A landscape with many peaks, sampled at points; each row gives a point and its height.
From any point a climber steps to the highest of the 2 points nearest to it. It stops when none of these is higher. Distance is the straight distance between rows; heights are no part of it.
vob height 239: [ -5  -2   4   2   7   8   6  10 -24   6   7   3  -9  16   8  15 -20  32
  -7  11   2]
lisug height 287: [  3 -10   9   5  -4 -11  16  15  10 -10   2   6  -8  -3   2  -6   1  22
   9 -13 -20]
vanol height 358: [  7  17 -13  -4   3 -18   6 -18  14  13 -12 -16   1  -6  -8  -5  23 -36
   3   9   9]
Lubo height 426: [-23  -8  19  -9   8  -6  -2   2  -2  -1  14   1  -9  -2   4   7 -14  30
  10  -6   2]
bok height 28: [  2 -10   2   5   7  10  15  11   2 -12  -1  21 -10  -4   7 -21 -15  27
  -5  12   1]
Rek height 439: [ 20   3 -15   0 -14  -6  -3 -15  -6  18 -19  -7 -11   1   1   8   4 -24
   1 -13 -10]
Redop height 255: [  7   1  13   0  -4 -15   0   9   0  -9 -11  -5  -2  -6  10 -14   0   5
  12  -9 -24]
karez height 299: [  8  12  12 -10   2  -7  -3   0   1 -11  -6 -17   5  -9  -7 -17  18 -44
   6   2   3]
pip height 324: [  5  16   4  -9   6 -12   5  -9  17  -5 -14 -17  11  -8  -5  -9  25 -40
   1   8   2]
tepa height 114: [  2  -1  -7   3 -19  10  -8   4 -15   3   9  -9  -6  14  -7   7   1 -14
   3  -2  12]
Vitaz height 175: [  2 -15  -2  -2  -2   0  -1  -4  -1   7 -16  15 -10  -4  -2 -12  -8   5
  -5  -8 -17]
tis height 593: [ -1   5  13  15   8   5   1  -1 -12 -19  12   7  -7  -6   7   4  -2  32
   0   9  -8]
goge height 385: [-18  17   4 -14   4 -10  -3  -7  14  -6  -2  -3  12 -10 -15  -7  15  -7
   7   1  14]
tegam height 418: [-14  20  18 -18  15  -8  -1  -9  10 -15  -2  -3   4 -14  -5 -13   2   4
   7   9   5]
mel height 37: [  6 -17  -8  11   7  14  12   9   0  -5  -2  29   6  -2   9 -12 -16  20
 -16   3  -5]
teger height 404: [  0  14 -15 -10  -3 -10   0 -12   3  17  -5 -16  -4  -4 -16  -5  16 -32
   2  16  22]
ruzo height 61: [ -5 -27 -13   7   0  22  -1  12  -4   8   3  16   3  21   5  -1  -7   4
  -8  -4   5]
sivu height 497: [ 10   0   7  23   3   9   9  21 -16 -10  13  14   1   6  20  10  -1  30
  -6   5  -6]
roded height 471: [ 16  -2 -21  13   1   6   6 -18  10  32 -14  -9  -4   1  14  20   7 -37
   0 -11   8]
mas height 48: [  3 -23 -11  21   6  16   5  15  -1   5   0  20  12  10  13  -2 -11   5
 -18  -2  -1]
fof height 286: [  0  -2 -11  -4  -9  11  -5  -8   5  -7   6   7   6  10 -10  18  -5  12
 -11   3  -6]
sif height 195: [  6  -7 -11  -5  -9   4  -1  -6  -1  15 -13  12  -5  -1  -7   1  -9   2
  -4 -18   0]
kod height 459: [ -7   9  22 -14   7  -1   3   0  -3 -17   4  -2  -8  -8   2 -19 -10  10
  11  15   6]
Kaz height 271: [ -9 -21   2   4   9  21   6  22 -16   8  16  11   7  18   8  14 -24  34
 -16   4   5]
likef height 230: [ -3  -4  18 -13   3  -9  -3   3  11 -11  -5   5   6 -21  10 -17 -15  14
   7 -12 -19]
somi height 423: [ 12   6  -9  18  -8   1   7   7   8  -9  -9  -2   3   9  18   3   7 -17
   0  13 -11]
ter height 328: [  1 -11  13   3  10   8  18  17  -4  -8  21  10  -6  -3  13   0 -28  45
  -5  -1   9]
Levip height 425: [-14 -32   6   4  11  -2   1  13  -6  13  10  22  -7   3   3  -6 -12  23
 -13 -10  -8]
nitu height 308: [ 10  16 -13 -11  -1 -29  -4 -16   6  15  -8 -31   0  -9  -2  -2  18 -36
   1  16 -13]
keda height 272: [  3  20  11 -24  -5 -20 -11  -7   7 -12  -2 -31   4  -2  -8  -4  12 -10
  12  12 -21]
daber height 368: [ 11   3  -3  -7  -6  -3  -2 -12   4   0 -24  -5 -11  -8 -10 -10   6 -23
   2 -10 -11]
sivon height 498: [ 14  18  -2   0 -13   3   4   4   3 -24  -4  -8  13   5   9  -2   4 -19
   0  16  -4]
disak height 218: [-10   0  -1   3   7  -1   0   6 -13  10   0  13  -2   8   3  10 -11  26
  -5  11  -4]
Vizis height 153: [  3 -19 -24  -4 -12  13   2  -4  13  17  -9   4   5   4   3  11   6 -22
   0 -20  14]
vivi height 248: [ -6  -3  -2  -8  -2  -3   1   1   9  -5 -10   5   7   0  10 -17  -2 -24
   6  10  -1]
Mobuv height 274: [  2  10  14 -12  -2   0  -5   5   1 -11  -7  -7   6  -8   4 -26   0 -33
   9   6   6]
fif height 323: [  0  -9 -21   9  -1  11  -3  -6  -3  13  -2  13  11   8 -14  21  -5  17
 -21  -6  -2]
gezem height 94: [  7  -9 -11  17 -13  15   0  11 -20  19   3   0   2  10  -1  13  -3 -10
  -6 -14  19]
ledek height 214: [-11  -5  21 -25   8   0 -17  -9  10 -19  -2   1   3 -18  -1 -16  -5  -6
  10 -10 -15]
bofu height 279: [ -8   1  -7  10   0   7  -9  -9  -1   5   5  10   6 -11 -15   0   6  -3
  -2 -11  27]
ril height 98: [  2   8   0   5 -11  13  -7   4 -18  -6  11  -5   3   6  -2   4  -6   4
  -2   6  16]
Koz height 86: [  3  22   4  -2  -5   7 -15 -14 -15  -6   7  -7   2  -3 -11   0  -3  -1
  -3  14  14]
Mopov height 356: [  7 -13 -10  30   0  -1   5   5   1   8  -7   2  -3  13  20  15  10 -18
  -4  -3 -10]
Sonif height 349: [-10   6   3  -1   0  -6   5  -3  11  -3   3   0   1  -4 -18   1  13  12
   9  -5   3]
vulu height 289: [ -7  14 -13   4  -2 -18  -1   3 -10  14  -2  -8   1  16  10   8   9  -4
  -2  22  -4]
miba height 476: [  0  14  -1  -4   0  21   1  -6   5 -20   5   9  17  -4   2  -3 -15   9
  -6  14   8]
donu height 339: [  2  15   2  -2 -11 -20  -5   8 -12   8   0 -14  -5  14   6   4   0  -3
   8  11  -8]
mif height 408: [ -6  19   7 -14 -13 -17 -10   3  -6   2   8 -18   6  -2   5  -3  -4 -14
  10   3   7]
puvos height 380: [-18 -11  11  -3   4  -5 -13  -3  -8   5  12   2 -17   4 -10  13   3  23
   7  -7   2]
gofe height 432: [  3  13   8  -5  -4  11   4   6  11 -28   0   2  13   0  13  -4 -10   1
  -1  14  -5]
dem height 135: [  4  -3 -19  -7 -18   9  -1  -3   5  11  -1  -7   3  12  -8  12  11 -26
   3  -7  15]
luze height 424: [ 10  -5  -3  35   4   3  10  12 -10  -2   4  14   5   2   5  12   6  19
 -16 -12 -13]
zuvu height 269: [  9  16  -4 -22  -6 -29 -15  -8   9   3  -1 -32   5  -4  -8  -5  17 -30
   9  11 -17]
Funa height 369: [  8  -8 -14  19   3   9  11  11  -9  16  -2  10   9   6  -4  27   2  14
 -19 -18  -7]
repi height 370: [  8 -16  -1  30   0  -2   8  10   3   3  -1  10  -3   0  12   6  10   0
  -3 -15 -15]
nagu height 303: [ -6  -4   0  19   7  12  -7  -1  -5   0  10  12   4  -9 -18   3   6  16
  -5 -10  17]
beper height 330: [ 14   6   6 -20  -1   0  -5 -14  14 -18 -19  -7  -1  -6  -9 -14   4 -19
   2  -2 -23]
rapob height 455: [-12  27  23 -17  18 -22  -5  -7   7 -22   2 -16   8 -14  -1  -8  10   5
  14  22  -5]
rubon height 353: [  9   6 -23  20   4   0   7 -14   1  14  -8  -5  -9   8  -9   2  18 -20
  -3   8  10]
favu height 288: [  5 -11   6   5  -4   9  10  12   7  -3  13  12   6   0  -3   9 -12  29
 -13 -17  -5]
Nuzuk height 514: [ -7   9  15   2  10   2   2   4  -8 -19  10   1  -7  -1   8  -6  -6  21
   8  19   3]
Zin height 172: [ 12 -15 -19   2  -4   8  12  -6   8  22 -17  10  -9  -1  -5   3   3 -13
  -1 -16   9]
ture height 305: [ 10  14  11 -16  -2   0 -10  -8   6 -22  -6 -13   1  -3 -13  -6  11  -6
   6   4 -20]
bifam height 595: [ 20   0 -19   8  -6  -4   2 -13   6  29 -15 -19 -18   9   9  12  12 -38
   5  -2   3]
novos height 359: [ -4  -5  24  -2  14   1  18   7 -10 -13  20  -5 -15  -5  26   6 -26  42
   6   7  12]
dulut height 251: [ -9 -17  -6   0   0   3  -3  -3   6  13   3   8  -7 -10 -19   2  15  -7
   6 -28  18]
tov height 332: [-10 -15   6  13  12   9 -11  -4  -6   5  16  12  -2  -2 -17   7  -5  30
  -8  -8   7]
beren height 313: [ -3  -4   4   1  -5  -5  13   8  13  -7   5  10   4  -8  -5   0  -3  26
   0 -13  -9]
firag height 228: [ -4 -11 -12  -3  -3  -8 -10 -13   3  15  -9   3  -8  -7 -14  11  23  -6
   4 -29   3]
Kepu height 392: [-16  -3  29  -3  14 -11   1   2  -7  -8  17  -8 -11  -7  17   9 -21  32
  14  -1   6]
pufa height 433: [ 10   6 -18  13   6 -11  14  -6   3  19 -15 -17 -19   9   5   0  18 -27
   2  15  -5]
vas height 229: [  5  11  14 -10   2 -20  -3   6  -2  -6 -15 -14  -5 -11   9 -26   2  -9
  21  -4 -22]
pafa height 118: [  6  12  -8 -12 -20   2   1  -2  13  -7   2 -15   6   9 -15   8  15 -22
   3  -1   5]
Bedil height 526: [ -6  15  -4 -18   3  13   1 -15   9 -11   0   7  16  -4 -13  -9 -11   6
  -4   9  14]
suz height 200: [ -8  -6  12  -4   3  -1 -22 -14   2  -9   0   4   1 -10   0  -7   0  -8
   4  -9 -11]
romo height 297: [  1 -18   6   6   3  23  12  24  -5  -4  23  10   5  11  10  11 -23  36
 -11  -7   1]
dimut height 486: [-17 -22  17   0  14  -9  -1  12   2   8  15  12 -10   0   7  -8 -12  26
   4  -6  -9]
val height 473: [ -2  -1   3 -24  -8  17  -9 -10   6  -9   0   7   7 -11 -18  -6 -11   0
  -5  -8  13]
ganem height 477: [-11   9  -4 -13  -7 -15 -12  -4  -3  15   2 -10   2   0  -4  -3   8 -28
   9   4  14]
Zapev height 77: [ -4  27   8 -13   2   2 -11 -16  -7 -16  10 -12   5  -2  -9  -2   1  -3
  -5  28  11]
gezi height 225: [-12 -13   2   2  -3  -5   3  15   6   0  -2   5   2   7  14  -9  -4 -12
  10   6  -2]
ketaf height 79: [  4 -27 -19  14   0  18   2  11 -15  26  -1   9   3  11  -2  10  -5  -5
 -13 -19  16]
buf height 250: [ -4   8 -14  16   4  -3  -2   0 -10   5  -5   7   1  15   9   6   2   8
 -12  21  -3]

For each start below, name the point where the climber stops.
vas | ganem
keda | bifam
zuvu | ganem
vivi | ganem
buf | ganem

Call two points neighbours if one is among the 2 nearest of the other. Go from one point of each pair to the other, from neighbour to neighbour, staying as high as possible. Name the lowest point that can't be avoided.
Lubo / luze | favu
rapob / tis | tegam
luze / sivon | Mopov
bifam / rapob | keda
Bedil / sivon | gofe
